A landscape with many peaks, sampled at points; each row gives a point and its height.
From any point a climber takes the steepest step (rise divided by distance) to one of its 5 nearest points. It stops when none of these is higher. Distance is the straight distance between rows; heights are no part of it.
Kegin (h 674): [  8  -7 -19   9   8 -33  -9 -25 -18  31  28 -24 -34 -21 -25   7 -18  10
 -26   1 -10]
vav (h 576): [ -2 -11 -15 -20   7  -1  37 -26 -20  23  -7 -24  -9   6  -5  -4   2  14
 -16  -1 -28]
Niv (h 613): [ 24   1 -31   3  -2   2   2 -10 -37  25  32 -22  -2 -22  -4 -29 -17 -20
 -12   0 -14]
Fol (h 595): [ 41 -32   8  14   3 -32 -29 -58 -18  12  14   0   8   3 -29 -51 -24  40
 -17  11 -18]
fupok (h 153): [-21  35  -6  38  16  24  -5  30  49 -53 -20  19  15  -2   6  37  -3   0
  -4 -17   3]
balal (h 271): [-26  14   4  35 -12  29   5  17  49 -60  21  62  36  -7   3  46  -1  21
  13   3 -10]
vipa (h 582): [-17   7  -3  15 -22  11 -36  20  20  -2  18  32 -25 -20  16  54 -22   1
   5  -1 -23]
Luvi (h 418): [-28  21   5  23 -19   9 -12  11  32 -29   1  47  18 -22  25  66  -1   7
  34  17  16]
kene (h 180): [-21  35   8   0 -12  -9 -38  16  36 -18 -10  31 -25   6 -12   5 -23  -2
 -15  15  36]
bitu (h 593): [ 57 -10   0   7   1   4  12 -12 -39  43  27 -15   9  30 -16 -73  -8  -7
   2   9 -27]
rele (h 541): [ -5   7 -31  -2  -8  32  17  10   1  53 -13  27 -13   8  33 -25   9 -40
  11  24  -8]
Vasa (h 539): [ 31 -15  -1  -7  10 -17  19 -28 -47  37  36 -43  34  29 -28 -46 -30  20
 -14   0  -1]
rureg (h 29): [ -4  41  11  23  -1  25 -10  29  79 -42 -35  22  -1   6  -8  16   5 -15
  -6   6   2]
danob (h 862): [ 23  -9 -33  42  27 -47 -17  15  43 -16 -13  16 -33  -7  -6   6   3  -2
  19  10 -25]
kob (h 588): [-52   4  10 -16 -35  -2  -7   2 -18  20  -4  16 -11 -22   5  52 -29 -16
  22  20  29]
rukep (h 433): [  8  -5 -14  -3 -32  33   3 -19  21 -28 -13  15  20 -29   2  29   9  -8
  27 -19 -14]
zofab (h 611): [ 26  -4 -17   9  -2 -26  10  -8  11  -9   5 -15 -25   6 -20   1  18   3
   1 -20 -22]
fon (h 30): [-22  29  -7  46 -26   9 -18  23  17 -10   9  30 -29 -17   7  11 -25 -27
 -17  44   3]
mov (h 21): [  1 -13   8  43 -42  15 -14  25  58 -37  10  23 -18  18  23  30   5 -24
  25 -10   0]
betaf (h 307): [-20   6  12   3   1   1 -11  18  36 -30  -6   1 -26  -5  24  35   5   5
  -6  -4  43]
keb (h 590): [ 31   7 -12 -14  -5   8  10 -21 -21  43 -27  15  -2   5  -2 -42  24  -2
 -18  20  -4]
sibap (h 215): [ 35  -1  14   4  18  11  -8 -15 -21   4   7 -59  11  28  -3 -18  21  13
 -25 -22 -22]
pap (h 400): [-35 -27  -1  13 -17  -9   8   5  29 -24   5   9   3 -19  -9  40  29  -3
  -5 -35 -10]
pego (h 829): [-22  24  42  -3  13  10 -22   2  51 -55   0   6   9  -7  19  39  -7  23
  11  -4  54]
mifu (h 407): [-18  12  12 -58 -34  15   6 -16 -41  -6  13 -21  -1   2  15  -2  -1   5
 -16   5  35]
miluk (h 249): [ -9  -4  13 -17  11  10  18   2  48 -51 -19  13  16 -12  -7  21  41   2
  17  -8   3]
Fus (h 744): [-18 -20 -15   6 -51 -10 -15  25  15 -11  18  29 -11 -20  12  82  -7  -9
  26  16  20]
kibaf (h 652): [ -3 -14  -9  -8   2 -22  26 -21 -27  28  -3 -10 -15  -4  -3   8  10  -6
   5   5  25]
Genem (h 913): [  0 -20   8 -11   6   2  15 -37 -13  -6  -2 -21  11  15   2  -5  39 -12
  26 -29 -22]
Tev (h 56): [-19  27  13  18  27 -11 -45  40  26 -36 -13  22  -8  -8 -20   7 -30   3
 -17 -10  11]
dati (h 229): [-21   0   6 -23  10 -10 -32  38   0  -7   1   4 -58  -8   5  28 -24  11
   9  23  37]
gige (h 643): [  7  12 -16  13  19  12   6  -7 -18  40  11 -29  11  21  11 -57 -26 -16
 -28 -17 -47]
nepe (h 427): [-11  -1  -7 -12  20   2  -5  -3  22 -22 -21 -11 -30  13 -19  -5   3  15
  -3   8   8]
fup (h 617): [ 18   2  -4  -5   9  20 -20  -8 -34  39  23  25   3   2   9 -65 -37 -28
 -32  -1 -18]
taka (h 540): [ 48  -7   0   3 -27 -25  -1 -18  -1  26  11   7  -9  -3 -17 -43 -13  13
   0   7  31]
puzap (h 819): [ -4 -21 -26 -16 -44  -6  16 -35   5  26  25  -4  -9  -8 -13  18  25 -15
   0   4 -10]
lubo (h 607): [ 40  -1 -11 -16   8  31  20   9 -23  50  35  22  26  36  -5 -65 -39   1
   1   1  -3]
kini (h 719): [ 19  -1  -3  -5  37   1  17  -5 -27  29 -15 -26  32  39   9 -64  34 -15
   4 -31 -26]
foro (h 677): [ 17  -9  -9   3  45  13  21  -8 -12   5 -15 -39  36  22  16 -71   0 -14
 -16 -14 -55]
butos (h 571): [ 19   2   6 -12  -4 -19  15  -9 -26  18  -1 -19  -1  38  -6 -27  -5 -10
 -10  23  25]
rado (h 570): [-15   2 -13 -25 -18  -1  20   0 -44  24  -9   6 -19  -4  13   4 -13 -30
   6   2  29]
besi (h 558): [-12  -2 -40   3  10 -26  33 -33 -44  17 -18 -27   2   8  21 -24  24   0
 -21  -1 -25]
Pape (h 346): [ -5  10 -27  49   8   8 -27  28  44 -15  11  24 -38   9  -1  10 -17 -14
  11   9  -8]
repog (h 746): [ 15 -16 -10  10  -2 -22   1 -25   0  26  18 -10 -18 -16 -20  11 -10  -3
   4   5  -1]
zate (h 419): [  8  14  23 -51   7   4  17   8 -31  27  40 -39  49  24   4   6 -22  -2
  -8 -26  21]
zis (h 334): [-12  33   8 -56  -6   0  15  -8  -2  -3 -19   6  47 -25 -31  17   7  21
  -1 -25  39]
nudas (h 659): [ 14   1  -5  12  60  42  16  21 -15  -8 -30  -3   3  26  19 -54  23 -37
 -15 -23 -49]
bove (h 297): [-23   5  31  -2  -1  -7 -28  40  25 -60  -1  15  -5 -32   5  42  -8  -4
   0  10  50]
zun (h 658): [ 51  -8 -34  19   8 -24  12 -42 -15  -3   8 -30 -12  -6 -32 -61 -10   2
   0   9 -43]
lof (h 818): [ 11 -27  13 -24  40 -11  14 -15 -36  27  -8 -41  28  34 -12 -60  36  40
  32  -9 -25]
Botem (h 526): [-27  11  11  -6 -18  24  17  -7  -7 -16 -22  -3   5 -24   8   4  26   6
   3  -9  16]
puzu (h 831): [ 15 -38  -9 -10  25 -27   6 -32  -2   7 -31 -26 -19  25 -17 -18  42   9
   8   8 -13]
kesu (h 603): [-20  -1  34 -34 -19   3  22 -10  -7  19  -9  -1   1 -36   6  61  -1 -11
  12  13  11]
giko (h 564): [ 15   0  -1 -26   5   2  11   8 -19  26  16   2  24  28  13 -43 -11 -14
 -15  12  26]
gez (h 774): [-34   8  27 -15 -29  -6 -10  -3  -7   8  -9  -4 -17 -35   2  52 -13  17
   2  -3  15]
rara (h 424): [ 32  -8 -31  21 -15  -6 -24  -4   9 -12   9   7 -22  10 -15  17   4  21
  16  31  24]
popif (h 372): [-27  13  18 -17  20   0   0  13  15 -57  -2  31  48 -49  17  47  -8  13
  26  23  42]
nog (h 503): [ 11  21 -16  -2  19  39  -9  42 -10  37  19  19  26  29  23 -19  -3 -37
 -36 -14  -1]
Rato (h 309): [ 13   9  34  -4  34 -16 -11  10   8 -30 -28 -32 -11   6  -9  -9  45  25
 -14 -21 -22]
kom (h 722): [ 27 -40  -2   7  14 -50   4 -37 -21  20  -6 -13 -31   1 -20 -31  14   0
 -13 -13 -32]
kuz (h 484): [-10 -13   3  27 -55  28  -9   3  28 -17   6  28  -8 -18   5  68   3  12
 -17  -3 -16]
Von (h 667): [ 18 -16  -3 -13  19 -15  18  29 -38  30  11 -27  35  67  31 -65  26  -4
 -17   2 -29]
ranu (h 497): [-20 -11   6  12  23 -19  14 -12  -3 -21 -36 -30   6  -9 -14   4  42  21
  18 -40 -12]
dilom (h 512): [-50 -14  25  20 -49  15 -10  35  16 -25   3  39 -31 -46  29  71 -21  -6
  33  23   8]
Libo (h 257): [-33   3  11  -1  38 -20  -8   3  21 -17 -22  -4   4  -3 -24  -3  21  16
  -3 -26  -7]
nak (h 477): [-27   4  23  15 -52  37 -22  42   7 -39  10  29  13 -26  17  68 -13  11
  28  31   7]
vedu (h 457): [-17  28   7 -44  25  27  11 -15   5  -2  14  -7  33   2   6 -22  -1  -7
  -7  -1  36]
tutot (h 416): [ -4   8  18 -23 -30  23  11   0 -37 -12 -27   5  -4 -41  -6  63  -5  -7
  43  10  49]
Nidal (h 625): [ 46  11   5  20  29   4   7  30 -27  41  45 -19  33  57  -3 -60   7  10
   4 -15 -26]
demu (h 596): [ 12   6 -14 -25  12  44  23   3   0  40  -9  -9 -11 -10   5 -44 -11  -5
 -28  -8 -25]
baduz (h 619): [ 25   5 -24   0  29  16  26  -1 -23  51   8   9   4  22  11 -63 -19 -13
 -20  16 -20]
kug (h 770): [-10 -19  52 -28  12  -7   1   5 -29  12 -15 -46  24  10   3   5  -8  31
 -15  -7  10]
Labu (h 605): [ 10  18  -6   4 -11  -5  17 -10 -35  60  17  12 -13 -23 -11 -43 -33 -13
 -13  13 -17]
Kez (h 485): [-10  -6 -23  -1  -9 -17   0 -10  32   7 -13  10 -21   6 -16  12  32   9
  -5   4  16]
fav (h 356): [-13  -5  -8  11 -23 -30 -35  14  10 -11   3  -4 -33 -19  -6  14 -15  -6
   3   7  30]
Mudir (h 464): [-12   0   9 -21   2 -25 -11  -5 -13  21   5 -11 -11   7   7   9   1   6
  10   8  37]
Fifun (h 467): [-38 -15 -11  41 -43  18 -39  17  18 -41  10  33   4 -21  13  57 -11  -7
  33  13  13]
Febe (h 217): [ -2  24 -19  65  20  -6 -12  30  50 -37 -33  18 -11  17 -12  12  -6  -6
  -7  -9 -14]
linon (h 486): [-44 -13  12   8 -34   6  -9 -18  30 -29  -1  42   0 -28   2  65 -17  10
 -12  12   0]
fipel (h 724): [ 70 -31  15   3  46 -53  -7 -10 -44 -13  -6 -52  16   8 -11 -68  18  32
   7  -5 -58]
Giz (h 444): [ -4  -7  26 -41   4   5  27 -30   6 -31 -13  -7  26   2  13  19  12  -3
  12 -33   2]

Where does a climber stop that starts at each point below?
nog | Genem
bitu | Genem
Labu | Genem
mifu | puzap
demu | Genem
kene | puzap

Call two points neighbours if one is among the 5 nearest of the other. Go from one point of each pair to the other, from neighbour to neighbour, staying as high as possible. Name the lowest point that can't be avoided.
pego and gez | Luvi
puzap and danob | zofab
gez and Fus | kob
Genem and puzap | kom
